A landscape with many valleys, sampled at points; each row gives a point and its height.
From any point a ball takes the steepest step (drop divided by distance) to one of its 4 nearest points. It stops when none of these is lower. Distance is the straight distance between rows; heights are no part of it.
zutis: 4 -1 13 -10 14 -9 -46 -17 11 25 7 15 -6 -28 14 -30 0 -33 14 -5 -6 33 -8 2 -1 17 12 -48 48 -22 25 0 -30 18 33 -12 -7 -39 3 -5 58 23 15 5 -13 15 -36 -5 8 21 6 -26 26 -26 -44 0 9  h=4.30
lugi: -2 12 7 8 -12 21 16 18 1 29 -12 -9 40 10 -15 22 2 -13 9 -20 -15 -21 -1 46 -14 -30 17 17 -17 6 -8 14 15 13 -35 33 -13 -20 -8 4 -2 -22 -25 4 -4 -3 17 2 -23 -45 8 20 -11 32 35 -15 -19  h=0.73
zurib: 0 10 5 -15 -35 15 17 16 5 29 -20 -17 23 15 -24 28 3 -1 -14 -15 -14 -24 6 48 -18 -34 49 20 -21 -8 -7 30 25 -8 -43 30 -1 -7 -7 1 -11 -29 -26 -11 -3 -9 28 -9 -30 -57 -11 16 -15 8 14 -7 -28  h=4.08
Tilo: -18 0 -11 5 -11 39 11 10 -4 19 4 20 21 -8 7 5 1 -10 16 -7 25 -9 -28 -22 -18 -5 1 38 -16 9 -20 -7 8 -9 -19 6 -25 2 3 29 -36 -17 13 8 6 -9 11 24 -9 0 -9 30 23 2 -6 -4 1  h=2.65
fuvo: -22 24 7 -29 0 -31 -36 1 8 2 5 -32 -43 6 19 -25 -10 -14 -12 3 -15 7 -13 1 10 -1 7 -37 47 -35 7 30 -5 -7 42 -5 14 -29 28 4 38 8 -1 -23 -28 -4 -44 -11 32 -6 12 -14 44 -34 -15 9 6  h=4.46
zalol: 6 -8 -16 24 -24 31 33 5 -1 20 3 13 20 21 -12 11 22 11 19 4 -11 -18 -10 -12 0 -4 14 27 -42 28 9 -10 14 -3 -31 22 16 15 -12 -15 -34 -20 -17 23 11 29 43 24 -31 -27 -3 28 -23 17 9 -11 -32  h=3.41
kap: -22 -5 11 -10 15 -31 -42 -5 -8 -27 -8 -41 -15 15 -12 -20 -9 12 -14 -14 6 4 9 23 15 3 -14 -30 64 -35 -3 25 5 -9 11 -23 -6 9 12 1 7 -4 26 -21 -8 14 -38 -21 38 5 8 -33 28 -21 -9 -1 13  h=0.35
sez: 15 7 23 21 7 -15 -18 -31 7 -9 10 -6 6 -9 27 -16 -18 -23 28 8 11 34 6 -21 17 49 -11 -36 31 33 7 -15 -29 24 55 -13 15 -21 8 -5 34 26 18 17 -12 4 -52 12 16 8 1 -29 -17 -22 -32 4 38  h=3.52
geleg: 3 -39 15 -10 11 -11 -5 13 -23 -35 -13 -18 -23 1 -17 -15 -6 15 -45 -9 6 -8 20 30 8 -10 -10 -6 -9 -2 4 -9 0 5 -26 -12 -2 27 -5 12 -8 23 3 14 5 -16 13 -29 -3 -1 -19 -2 -14 -7 6 15 -14  h=2.89
zilor: -5 9 21 -5 4 -6 -19 -16 20 -2 1 11 4 -28 14 -7 -3 -24 23 5 13 43 -9 -37 14 40 -17 -31 36 8 11 -9 -25 17 30 -18 -2 -25 6 6 11 20 20 0 2 -16 -53 19 15 29 7 -12 9 -3 -24 7 26  h=3.04
nebe: -4 -6 -21 22 -20 31 50 -3 0 28 9 28 26 17 5 1 24 1 54 11 -12 -21 19 10 -30 -2 28 48 -60 18 -25 26 12 6 -36 18 10 -24 9 -8 -32 -66 -31 26 13 43 40 43 -34 -39 3 27 -6 17 16 -27 2  h=1.94
tok: -3 -17 0 2 14 24 -3 18 -12 -10 -3 -8 7 -2 4 -7 4 9 -27 -9 23 19 -15 -6 6 9 -1 -2 22 6 -3 -6 4 -9 -12 -11 -11 15 6 4 -29 10 17 5 4 -13 -2 -8 7 12 9 8 6 6 -18 5 14  h=2.06
kipi: 18 4 -15 12 -25 24 38 -4 27 29 -21 18 30 30 -17 25 17 1 28 -7 -20 -32 1 12 -20 -21 29 19 -51 17 3 20 14 6 -22 29 -1 -1 -14 -17 -2 -54 -34 12 23 19 44 7 -12 -34 -5 31 -23 15 27 -14 -10  h=3.49
vin: 7 -12 -16 39 4 20 41 -1 3 -8 0 26 14 9 -8 1 -3 27 32 30 5 -5 20 -21 -24 10 9 58 -46 23 2 13 2 -8 -21 -7 -5 2 7 -12 -41 -14 4 1 21 25 46 23 -24 8 -13 38 -14 9 2 -16 11  h=2.64
ripa: 13 18 -15 -32 -33 -12 10 10 -22 -10 -35 -19 14 32 -30 15 15 -11 -17 -21 -12 -28 3 45 -1 -40 3 8 -29 11 5 13 24 -2 -32 20 -15 13 -9 -6 -6 -15 -23 -7 -3 -4 30 -6 -5 -43 3 34 -32 0 20 -17 -33  h=4.32
Pup: 60 34 -14 -35 -22 -15 16 5 -10 15 -10 -17 17 38 -37 31 2 5 3 -22 -35 -66 32 38 15 -14 -17 13 -26 29 3 40 17 20 -35 40 -6 8 -23 -12 34 -16 -49 15 19 -3 34 -10 -14 -60 25 5 -52 18 58 1 -26  h=6.13
dom: -39 2 9 -28 2 -6 -14 24 -8 -17 -14 -15 -3 9 16 12 -2 5 -31 -5 8 4 0 42 -1 -27 2 16 24 -14 5 7 6 -6 -12 -5 -17 -11 30 10 -20 -7 12 -18 -13 -21 2 -23 1 -11 2 11 34 6 -9 9 -28  h=3.71
lumut: -10 -17 2 -28 -14 -23 5 28 -25 -4 -19 -36 -17 18 -19 19 -9 22 -41 -4 -17 -16 8 50 9 -45 -11 5 -8 -6 -2 5 10 0 -16 27 -7 21 -6 -19 -8 -20 -15 2 -3 -5 10 -9 -3 -46 17 29 -23 -1 20 -4 -25  h=3.79
Neno: 53 -3 -23 -34 -11 -12 21 14 -10 -3 -16 -11 2 38 -24 21 -1 22 -17 -8 -15 -29 15 19 7 -4 -16 5 -46 18 7 19 27 5 -21 36 -10 33 -21 -28 19 -2 -47 23 25 -5 30 -14 -24 -16 7 4 -45 15 33 27 -24  h=3.72
nek: -41 -20 19 -30 1 -30 -32 -4 -15 -21 -10 -23 -20 6 -15 -18 -23 12 -21 -21 4 4 8 16 15 -16 -9 -13 46 -13 6 5 15 -9 -7 -15 -9 12 12 19 -29 8 20 -3 -2 7 -19 -22 24 2 -6 0 18 -23 -13 9 -11  h=2.77
munav: -3 -14 10 6 14 -25 -54 -46 0 -33 -30 -41 -30 8 -22 -29 -3 -8 -12 -21 -11 6 10 24 8 1 -24 -42 56 -22 -18 5 -13 6 16 -35 10 24 4 28 9 39 13 -3 -7 25 -40 -26 53 29 14 -46 -15 -29 9 3 20  h=4.38
tud: 23 -13 -13 -18 6 1 36 24 -20 -8 -6 -4 -3 20 -32 21 6 38 -14 -2 -7 -9 8 9 6 -22 1 13 -29 18 -2 7 22 -7 -25 17 -8 37 -27 -22 -16 -5 -29 6 13 18 40 -22 -22 -14 13 6 -24 17 15 7 -18  h=3.42
Kisa: -8 -1 -18 14 -15 37 24 23 6 1 15 22 11 -14 29 16 12 1 21 2 23 -4 -20 -11 -36 0 27 22 -15 -13 -12 0 8 -1 -19 0 -5 -10 23 23 -31 -14 -12 14 -7 2 19 21 -20 -16 -10 25 24 8 3 -14 -17  h=2.78
Nuz: -7 11 21 -21 6 -35 -38 -21 -1 -14 5 -21 -26 -8 -1 -28 -1 -20 14 -12 -5 44 -5 6 19 15 -15 -49 61 -23 1 -2 -19 13 36 -13 -13 -23 6 9 41 17 22 -11 -20 27 -54 0 39 23 11 -34 22 -16 -24 10 31  h=4.77
gamo: -41 36 15 -9 -5 -3 -20 23 1 15 6 4 8 -25 24 29 3 3 -18 -9 -4 -3 -17 3 1 -30 11 -9 6 -32 9 11 18 -10 -2 3 0 -12 10 27 2 7 -1 -25 -9 -33 -13 -14 5 -23 -2 -2 52 -5 -11 0 -20  h=3.25
gerit: -7 -17 22 3 -8 -15 -33 -9 4 -31 -16 -7 -15 7 -12 -23 -5 8 -12 -9 13 17 17 18 21 -2 -8 -22 58 -12 -3 -5 1 -10 17 -18 -1 9 12 17 -4 37 27 -6 -22 10 -14 -23 44 24 0 -29 11 -11 -7 12 7  h=2.87
Feza: -3 6 21 25 12 -18 -13 -37 -10 -24 -22 -27 4 -15 -1 -36 -2 10 -1 1 19 35 7 -1 15 17 -17 -11 49 -8 1 -11 -28 22 25 -24 3 13 -3 29 -16 41 18 0 -2 4 -32 -5 29 29 7 -27 4 -17 -13 4 18  h=3.00
Lopaz: 38 -25 -15 1 16 -2 39 -2 -4 -36 6 19 -10 15 -41 17 3 34 -28 9 6 -1 23 -14 22 -3 -14 14 -55 13 12 -29 -13 -9 -7 0 1 35 -29 -18 -3 31 -30 -2 14 10 31 -28 -22 9 -3 -4 -35 9 22 25 6  h=6.58
bofa: 42 19 -17 -13 -24 8 19 12 -17 27 -9 -10 27 30 -24 17 13 7 5 -19 -28 -57 8 35 -1 -22 13 20 -38 16 2 35 31 6 -27 41 -6 1 -12 -6 20 -41 -31 15 -1 -4 37 3 -26 -24 10 15 -37 22 50 -17 -29  h=4.51
Nur: 18 -21 2 32 16 -13 -9 -31 -5 -53 -21 -1 -22 -17 -3 -16 -6 13 -9 -8 7 -1 22 9 17 25 -32 -20 10 -11 -13 -28 -38 -9 0 -41 9 42 -3 30 -13 59 -9 -1 3 -3 -26 -18 20 15 13 -42 -12 -34 19 20 27  h=5.78
Pok: 64 1 -29 -21 -11 -20 39 -8 -6 10 12 18 -4 31 -43 32 9 31 11 9 -7 -41 10 -12 9 -3 -21 28 -56 21 7 19 13 0 -22 35 18 26 -25 -30 16 -21 -31 34 38 18 45 -25 -30 -19 13 2 -35 23 37 5 -23  h=4.33
zeki: -36 1 -2 10 -13 20 10 22 15 27 3 9 13 -3 19 26 12 -4 19 -30 20 -10 -8 9 -34 -13 28 20 -36 -6 -10 4 4 -5 -37 31 4 -15 10 6 -13 -30 -8 6 14 -13 26 8 -27 -27 -13 26 23 21 25 -8 -17  h=2.62
vural: -22 14 -2 -8 15 1 -19 12 15 30 25 22 -11 -38 20 -9 -2 -25 0 2 -2 20 -18 -41 -5 18 6 -32 43 -5 7 -14 16 -5 29 -14 1 -38 3 2 35 13 13 -12 -19 -38 -26 10 17 17 0 -10 27 14 -27 -3 17  h=3.65
Fira: -4 -11 -7 15 0 26 25 -5 11 -10 13 15 3 -28 19 1 -11 -3 20 19 29 13 13 -50 2 14 -1 30 -28 -10 -11 -11 -9 -5 2 -27 8 -1 14 6 -34 0 21 -11 9 -7 1 45 -15 11 -4 21 9 10 -18 -6 17  h=3.36
numo: 22 14 26 -2 4 -23 3 -8 26 19 55 17 3 -29 28 -36 -20 -45 16 31 -23 42 -4 -7 -7 51 25 -47 33 24 8 -41 -37 23 77 -3 45 -38 -13 -50 84 18 2 -2 -24 -6 -24 26 8 25 1 -15 -18 -12 -28 -24 39  h=4.18
loso: 24 -16 -15 8 16 12 38 -6 3 -12 -4 18 -5 3 -5 -2 10 20 13 33 9 -4 11 -15 8 -11 0 42 -49 13 6 -7 0 -9 -8 -4 4 22 -18 -23 -34 -21 -3 8 27 31 47 22 -9 0 -14 18 -42 9 7 5 2  h=0.79
Neb: -25 -7 10 -17 8 5 -8 9 -21 -22 -7 -11 7 -2 -6 -2 -16 11 -8 -5 11 12 -7 11 -5 -11 5 5 26 -22 8 -2 7 -6 -7 -7 -22 11 -1 19 -27 25 16 -1 1 -7 -7 -7 5 2 -11 -15 10 5 10 4 -1  h=1.44
Sapo: 21 -1 20 4 6 -11 -22 -24 -9 -21 5 2 2 -10 7 -26 4 -20 27 5 0 29 -3 8 17 22 -22 -33 45 -4 18 -19 -30 6 31 -18 -1 -14 -7 14 9 28 21 1 -18 3 -32 5 9 27 8 -18 6 -10 -27 4 34  h=3.70
nud: 17 -13 26 33 5 -13 12 -28 -10 -27 -15 4 11 0 22 -27 -11 -1 7 21 31 20 14 -38 22 36 -13 5 25 9 -4 -16 -22 -4 17 -33 -1 14 4 2 -29 40 35 -8 -3 -2 -40 14 2 22 1 -16 -12 -27 -12 9 20  h=5.42
getem: -7 -20 5 33 5 13 20 -2 -10 -22 -11 -4 13 -2 -4 -32 -8 12 2 25 29 22 -9 -30 -3 7 -7 25 -15 12 -11 -21 -5 -5 -6 -19 1 11 1 -1 -54 12 23 -8 7 4 8 29 3 18 -12 6 0 -6 -18 1 8  h=3.53
tida: -50 -6 0 -24 -4 -29 -18 3 -29 -29 -8 -41 -30 17 3 -9 -20 11 -36 -9 1 -9 7 35 6 -22 6 6 57 -32 -5 12 9 -17 3 6 5 -4 14 -3 -13 6 6 -20 -20 -6 -34 -21 32 -9 5 10 22 -36 -11 11 -4  h=3.54
Guno: 46 -10 -21 41 -13 9 43 -9 7 2 8 40 6 34 -15 17 4 20 33 24 -11 -16 29 -22 0 -10 -8 40 -70 19 3 15 8 -3 -8 11 23 20 -7 -31 -18 -44 -29 19 34 59 53 10 -34 0 -7 32 -38 6 6 -13 -9  h=3.48
Kebol: -26 -9 18 -21 6 -20 -11 30 -19 -19 -16 -42 -13 10 -6 -7 -2 21 -32 -12 -7 -11 -7 34 4 -29 14 3 13 -17 4 14 30 -4 -22 22 -7 4 -12 8 -33 4 16 -27 2 -10 -2 -12 9 -1 -12 15 3 -9 -1 9 -16  h=3.09
lof: 14 19 -20 36 -8 17 46 -11 4 12 0 18 12 23 -11 20 15 4 46 38 -17 -25 7 7 -12 -26 13 42 -51 14 0 13 38 4 -30 12 14 8 -10 -12 -33 -49 -39 18 24 39 48 22 -19 -33 -20 15 -26 16 7 -17 0  h=2.69
Bive: -19 -10 -39 18 4 43 27 24 5 -4 16 31 9 -42 21 5 6 -23 34 35 22 0 2 -60 -21 24 -4 32 -17 0 -17 -1 -5 -3 -4 -16 10 -31 16 -8 -23 -20 32 -7 -6 2 -7 54 -20 4 -3 25 12 12 -19 -13 6  h=4.44
tova: 20 -28 -6 38 24 2 36 -8 -14 -39 4 1 -18 9 -17 -6 -16 37 -4 12 11 10 3 -3 10 13 -2 28 -12 3 -1 -18 -13 -18 -2 -15 15 48 -3 -17 -40 22 7 5 19 9 11 1 -7 20 10 -4 -36 -21 -10 6 -10  h=6.11
soku: -33 7 10 -27 -2 -10 -27 9 -18 -1 5 -18 -12 -14 26 -14 -2 -17 5 -21 8 1 -27 -12 -6 8 13 -16 38 -19 3 5 15 -2 2 -4 -14 -16 12 13 3 7 23 -24 -16 -10 -29 0 20 11 5 -9 47 -3 -22 12 -6  h=2.76
Liku: -19 -11 12 -14 32 -33 -51 -31 -9 -31 -21 -55 -43 22 -5 -39 -22 -6 -23 -9 -4 4 -11 21 7 -6 -9 -31 36 -50 -16 20 -10 -22 26 6 23 4 19 8 6 4 17 -26 -18 32 -42 -17 63 13 19 -30 5 -50 -7 16 5  h=3.24
Tek: 61 -12 -23 -19 -3 -14 29 -1 1 -4 0 30 -1 36 -46 13 0 28 -11 11 -14 -37 17 -5 8 -6 -22 44 -56 28 2 -1 5 18 -13 15 4 44 -26 -38 2 -12 -34 16 40 24 52 -41 -35 -8 15 0 -37 5 19 15 -17  h=4.52
zolik: 20 11 10 57 21 -22 -31 -52 19 -36 -10 -18 -5 -6 11 -8 -1 28 -3 -8 3 13 3 11 25 39 -41 -32 20 -11 -28 -19 -25 12 31 -20 22 38 -25 29 23 54 2 -3 1 26 -60 -14 43 4 -5 -45 -26 -45 14 -7 9  h=5.43
pipa: -5 -2 -16 9 -25 42 24 0 35 22 6 25 30 -12 10 21 0 1 26 14 5 -32 -1 1 -46 -6 34 24 -53 23 -31 8 6 -5 -16 19 3 -15 3 -2 -28 -40 -15 8 16 12 34 32 -26 -33 -13 36 6 33 8 -12 3  h=1.82
fimif: -40 -14 9 -28 18 -35 -40 -2 -4 -44 -27 -39 -52 25 -17 -26 -18 9 -39 -15 -6 -11 -4 46 20 -22 10 -21 23 -39 -5 5 12 -12 3 5 13 25 16 3 -16 9 3 -22 -11 16 -21 -33 39 7 3 -7 1 -45 -7 3 1  h=4.59
lav: 14 -18 0 32 3 6 14 -6 4 -38 -10 17 15 -3 9 -6 -10 14 8 20 34 28 11 -29 21 15 -10 12 15 -1 -3 -21 -19 -8 17 -27 -7 9 0 -1 -43 19 20 -7 16 5 -22 7 7 35 -7 -13 -21 -5 -10 2 16  h=4.74
gor: 8 -17 19 13 15 -28 -37 -40 -12 -25 -18 -26 -6 5 -4 -22 -15 -1 -7 -18 15 27 14 13 21 14 -27 -36 45 -16 -6 -3 -21 4 29 -25 2 14 -8 14 21 34 22 3 -6 10 -43 -15 29 28 -4 -35 -12 -29 1 -2 21  h=4.49
fubo: -12 -8 25 4 -11 -3 -20 -16 -20 -20 -18 -7 -11 -6 1 -21 3 12 -6 -4 10 17 -9 2 2 9 -13 -13 45 -7 9 -9 -10 -14 7 -21 -10 0 -1 8 -5 19 25 -2 3 5 -22 -22 17 14 10 -24 10 -10 -26 8 3  h=0.62
pote: -6 1 8 -3 19 26 5 4 -13 -8 19 19 9 -32 42 -18 -20 -38 26 47 20 16 -9 -58 -1 33 -11 6 18 4 -4 -16 -4 -8 33 -17 5 -15 19 -12 -19 11 24 -3 -7 -6 -23 33 -10 15 3 3 12 -8 -22 -4 19  h=3.30
Miti: -21 16 -8 12 -26 9 -2 13 8 44 -8 -6 42 0 15 40 19 -23 5 -27 -21 -27 -14 42 -43 -35 13 9 -39 0 -30 -1 -6 2 -27 40 5 -23 -3 18 -19 -26 -18 -10 -8 -9 33 14 -23 -32 -3 15 10 26 28 -14 -15  h=2.13
Vugo: 26 -14 10 25 9 -25 -43 -66 -3 -23 -9 -40 -18 -3 -14 -30 4 8 16 -14 -5 29 -2 13 15 9 -35 -56 44 -15 -4 -11 -20 12 15 -20 17 32 -29 37 45 42 16 -10 -5 36 -42 -32 41 31 9 -48 -21 -41 0 5 31  h=4.97
tof: -33 27 -9 -16 16 13 -36 45 16 36 26 7 0 -25 17 -3 -6 -21 -23 8 4 16 -23 -35 6 -13 -12 -40 8 -10 17 8 9 -1 0 -7 -7 -31 5 2 53 4 15 -7 -28 -53 -15 -2 8 11 -13 -3 55 8 -17 6 -15  h=3.88
bibit: 7 5 -5 19 -26 2 29 21 -15 5 -10 6 12 5 -24 5 16 8 14 -4 -1 -11 -5 0 0 -21 29 34 -18 15 3 0 15 -6 -18 0 -14 3 2 -5 -19 -18 -10 6 11 11 34 12 -15 -14 -7 26 -5 27 1 -3 -15  h=3.34
Kuviv: -13 -18 2 19 2 37 25 4 -8 -18 -2 21 7 -15 4 4 6 16 21 14 19 9 -6 -25 -4 -2 7 51 -20 10 -9 -6 6 -4 -30 3 1 -4 4 4 -42 -4 10 -5 14 6 12 15 -11 4 -4 32 9 10 -7 -8 6  h=2.79
nelel: -9 4 -12 40 -20 31 18 -22 40 56 12 21 41 -2 28 20 34 -8 29 -8 -16 -37 -7 11 -51 -7 32 21 -60 12 -32 17 11 7 -26 36 19 -10 8 -1 -17 -46 -35 -3 22 20 24 24 -13 -27 -17 15 11 29 15 -16 -2  h=1.69
kipe: -35 30 11 -27 23 -16 -58 -7 21 58 52 9 -40 -30 25 3 -13 -20 -24 31 -27 32 -1 -22 4 -3 -5 -53 50 -10 30 8 5 -5 33 -17 3 -24 11 -2 71 -10 -5 -15 -34 -29 -13 -24 21 15 7 7 38 12 -8 -3 2  h=4.47
tatu: -26 8 -23 -4 8 25 5 20 8 31 13 23 4 -25 25 5 3 -23 11 -6 20 7 -18 -37 -13 -2 7 8 -4 -2 7 1 -7 0 -10 -22 -4 -21 21 6 -2 -1 18 -6 -1 -41 -2 20 -9 9 -4 25 52 11 0 -4 3  h=2.90
tomu: -43 8 -23 -11 9 14 -8 33 13 50 26 34 -12 -48 23 26 3 -7 -13 -23 13 -5 -13 -52 -19 -3 -14 -29 8 -26 3 9 2 -11 0 -11 0 -17 25 7 39 5 14 -7 -24 -50 -7 17 7 -1 -12 3 49 28 8 1 -7  h=3.44
Natek: -22 -22 23 -9 15 -36 -25 -9 -14 -53 -19 -17 -32 4 -12 -14 -14 26 -36 -22 -16 -6 17 30 11 -3 -19 -6 14 -22 -10 -14 0 -13 12 -22 -4 33 15 23 -7 23 10 -21 -3 15 -13 -41 24 20 1 -23 -9 -15 6 10 -2  h=3.87
geb: 49 -11 -26 7 -4 6 37 3 4 10 -5 -5 3 32 -32 23 17 8 -4 8 -19 -31 12 19 -1 -11 -2 25 -49 20 4 11 13 -5 -16 27 -17 41 -19 -8 -11 -17 -31 34 20 11 55 -9 -11 -14 -4 14 -35 22 15 -6 -29  h=3.81
Nabor: -16 0 5 2 5 11 -6 -1 -5 -10 8 16 -4 -29 15 -5 -13 -22 11 12 22 16 0 -47 25 29 6 -8 28 1 -7 -31 -17 3 35 -16 6 -16 12 -8 -20 11 23 -5 -7 -16 -26 19 -1 26 -3 7 1 2 -19 4 24  h=2.74
Nezo: -25 -21 -2 -11 -17 10 8 10 -24 -18 -24 -21 -9 8 -27 -5 10 24 -21 -15 7 5 14 23 -12 -10 7 14 -2 -3 -2 -14 17 -7 -21 5 -19 8 -5 19 -28 -11 6 -11 3 -6 24 -14 -5 -3 -17 10 8 15 0 -5 -18  h=2.27
vora: 50 -8 -28 -15 -13 6 25 5 5 14 -2 0 11 53 -24 31 5 25 12 -6 -20 -43 3 -12 6 -7 -15 26 -59 27 22 29 16 9 -19 25 -6 29 -14 -30 13 -30 -45 40 29 27 42 -2 -26 -15 11 -9 -49 10 22 -4 -25  h=4.02
nibu: -39 20 9 -15 -8 18 -14 25 3 -3 9 -16 0 6 3 15 3 5 -1 -18 24 3 2 4 -14 -14 11 21 -6 -21 1 8 13 -10 -25 13 -9 -21 13 35 -21 -1 17 -5 -17 6 16 7 -7 -12 -11 17 33 2 -8 4 -6  h=3.17
Kom: 21 -32 -4 16 18 -13 19 -14 3 -34 -9 7 -14 0 -28 6 -5 39 -49 -10 4 1 13 9 2 -1 -14 5 -17 9 -1 -41 -12 -11 0 -16 -2 40 -22 -3 -31 33 -20 -4 21 18 18 -50 4 22 0 -41 -37 -11 25 26 8  h=5.85
telet: -21 20 4 -32 7 -13 -45 26 15 28 35 -11 -32 -19 10 4 -16 -19 -26 18 -18 12 -8 -15 25 -8 7 -23 40 -24 24 18 3 0 22 1 -2 -35 8 -2 48 11 5 -21 -31 -22 -29 -12 14 6 -10 -5 44 -9 -28 13 -5  h=4.17
Gikad: 23 19 -2 4 -37 21 28 -11 -4 39 -14 8 56 36 -9 31 23 -5 33 -8 -35 -45 11 33 -23 -34 33 20 -24 34 -9 42 10 13 -38 38 11 -20 -4 2 12 -56 -54 3 -1 13 8 9 -39 -39 8 6 -34 24 46 -19 -16  h=4.60
Kotek: 39 -7 -17 8 4 6 42 8 -2 -15 -3 15 -2 26 -33 9 22 26 32 45 -18 -27 9 -11 -3 -9 -3 37 -70 14 11 0 -1 -2 -28 4 -1 26 -10 -38 -15 -24 -29 1 10 26 52 5 -20 -4 3 18 -20 28 32 1 -5  h=2.70
Lika: -14 -6 17 -14 -3 -6 -15 -5 -5 -4 1 5 6 -19 17 -12 -3 -3 10 21 31 22 -10 -26 -9 8 15 5 21 3 -2 -1 -17 5 -2 -20 -14 -13 12 14 -10 12 29 -11 -8 -8 -26 10 4 21 2 4 28 6 -21 6 5  h=2.44
Lenan: 16 -27 -10 -20 -16 -9 21 6 -22 -19 -24 -10 -16 29 -40 13 -7 20 -42 -15 -17 -40 6 44 15 -35 -1 14 -26 24 10 4 34 6 -26 8 -20 44 -33 -28 -13 -9 -20 26 14 -2 43 -37 -9 -17 4 14 -33 7 27 0 -28  h=3.68
fimes: 11 1 -3 15 -5 12 30 13 -12 -22 -8 -4 2 12 -22 -10 8 22 -13 1 5 -4 0 -5 -6 -6 4 25 -32 27 -9 -11 14 -22 -13 -4 -14 31 -10 -15 -49 4 -4 17 22 2 35 -5 -12 2 -4 28 -16 5 6 0 -2  h=2.80
bom: 9 8 -1 0 -10 46 6 -5 25 59 0 26 63 18 34 29 27 -20 15 -44 -14 -34 14 40 -53 -16 37 24 -40 -2 -49 27 -3 -9 -25 35 7 -34 0 14 -5 -53 -33 10 6 6 32 20 -21 -43 -2 5 1 37 48 -17 -4  h=1.37
Teror: -31 4 1 -23 -16 -7 15 34 -13 -13 -29 -26 -2 18 -3 27 1 2 -21 -20 -6 -5 -12 57 15 -31 22 11 0 -8 -3 3 13 4 -29 9 -14 -2 6 19 -24 1 12 -6 -6 -5 20 -6 -9 -39 -1 16 1 2 17 7 -33  h=3.20
sado: -22 -2 2 8 -23 19 8 6 10 29 -10 -2 17 -15 18 15 16 -13 -7 -17 19 -7 -19 8 -24 -28 24 7 -12 -10 -4 22 19 -5 -25 28 -6 -27 10 23 -3 1 -11 -2 -11 -25 11 3 -6 -27 -18 7 49 20 -2 -6 0  h=2.85
nati: 7 25 4 -24 9 -16 -36 -1 19 43 45 4 -27 -16 29 -9 0 -28 -3 11 -3 31 -12 -7 4 19 -8 -51 39 -17 27 -11 -7 -2 44 -18 10 -30 3 2 61 0 19 2 -21 -15 -26 -4 23 31 9 -18 24 -2 -30 5 23  h=3.89
matab: -1 33 20 4 27 -8 -28 5 35 21 38 19 -34 -37 24 -21 -4 -29 -6 16 -9 41 -24 -21 1 36 -4 -47 42 -3 24 -34 -27 0 50 -18 20 -35 6 -17 76 1 15 -4 -14 -31 -17 5 7 43 8 -20 14 8 -30 -13 10  h=3.92
lofus: -33 21 -5 -5 -5 42 -1 16 11 38 9 14 33 -20 24 51 14 -12 -6 -7 17 -8 -6 25 -25 -18 19 8 -22 -17 -14 16 16 -9 -29 18 -3 -17 14 29 14 -16 -6 -4 -26 -46 2 4 -15 -32 -10 5 39 17 20 8 -7  h=2.96
dem: -25 -1 -14 18 2 20 3 10 -7 -22 -11 4 -4 -5 -5 -10 -4 10 18 4 3 12 -15 -14 -12 -2 6 22 2 2 8 -6 2 5 -12 -2 -32 0 13 4 -38 -9 11 16 1 -18 11 18 -13 4 -3 14 10 -5 -31 -7 -5  h=2.45
val: 12 -28 20 17 22 1 -8 -4 -2 -42 -16 1 -5 3 -21 -6 5 21 -28 -5 11 9 8 7 13 19 -8 11 9 5 -10 -32 -15 -8 -2 -24 -4 34 -17 16 -35 24 -6 -11 15 8 -6 -19 6 31 -5 -24 -24 -21 10 24 3  h=5.52
lan: -8 12 1 -1 21 5 5 16 10 27 23 24 -6 -35 27 -10 -8 -32 10 16 5 14 -12 -67 -11 47 -9 -26 16 5 8 -16 -17 21 38 -25 -4 -37 0 -16 27 17 26 1 -9 -30 -38 37 0 32 -4 2 25 -4 -31 -6 21  h=3.40
Venot: -14 45 5 -29 18 -40 -47 9 13 33 30 6 -42 -15 26 -17 -13 -36 -14 -6 -22 30 -13 3 8 14 2 -73 34 -11 13 12 -7 2 40 -19 -17 -44 23 -13 71 -1 11 -22 -12 -17 -39 -12 25 23 4 -26 34 -6 -32 -11 11  h=4.13
Vap: 79 18 -36 -34 -13 -4 21 9 -4 1 9 2 28 46 -15 23 17 23 9 -7 -18 -54 17 -2 13 -9 -23 17 -62 38 10 13 28 21 -17 42 3 35 -18 -23 36 -26 -35 25 38 8 50 -27 -47 -23 21 5 -40 0 41 17 -18  h=4.03
tupep: -4 12 -11 -12 9 1 -10 18 5 39 35 31 0 -45 22 -7 -2 -27 10 8 -4 8 -27 -58 0 19 -23 -30 31 -8 16 -8 7 4 40 -19 2 -13 20 -10 50 13 19 -10 -26 -66 -25 18 11 22 -17 -2 17 17 -21 1 -2  h=3.78
Nidi: 8 10 19 10 11 -11 -17 -27 13 6 25 11 12 -23 31 -15 -21 -46 9 9 -5 41 0 -20 15 45 -1 -31 16 24 13 -34 -43 21 66 7 10 -57 -2 -23 50 12 21 7 -20 -3 -51 22 6 27 7 -27 -3 -16 -32 0 45  h=3.90
vefe: 8 7 24 24 9 -39 -21 -48 6 -4 -4 -17 7 -18 1 -24 -10 -28 17 -7 -10 34 -22 7 28 42 -27 -40 53 -1 5 -15 -46 20 51 -4 13 -16 -12 6 35 34 31 20 -8 14 -53 -4 17 22 5 -40 -22 -28 -14 1 21  h=5.19
ziz: -1 16 18 -2 5 -8 -9 -6 9 31 21 22 -15 -35 42 -26 -13 -35 2 28 -9 34 5 -53 2 43 -6 -19 17 10 11 -32 -39 19 43 -16 23 -20 -11 -24 38 19 16 -5 -8 -29 -36 33 -3 41 6 -3 4 -5 -38 -16 29  h=3.64

Where does a ball stop that starts at each point below?
telet => fubo
kipe => fubo
Venot => fubo
Nuz => fubo
Tek => loso
Pok => loso
vora => loso
Vap => loso
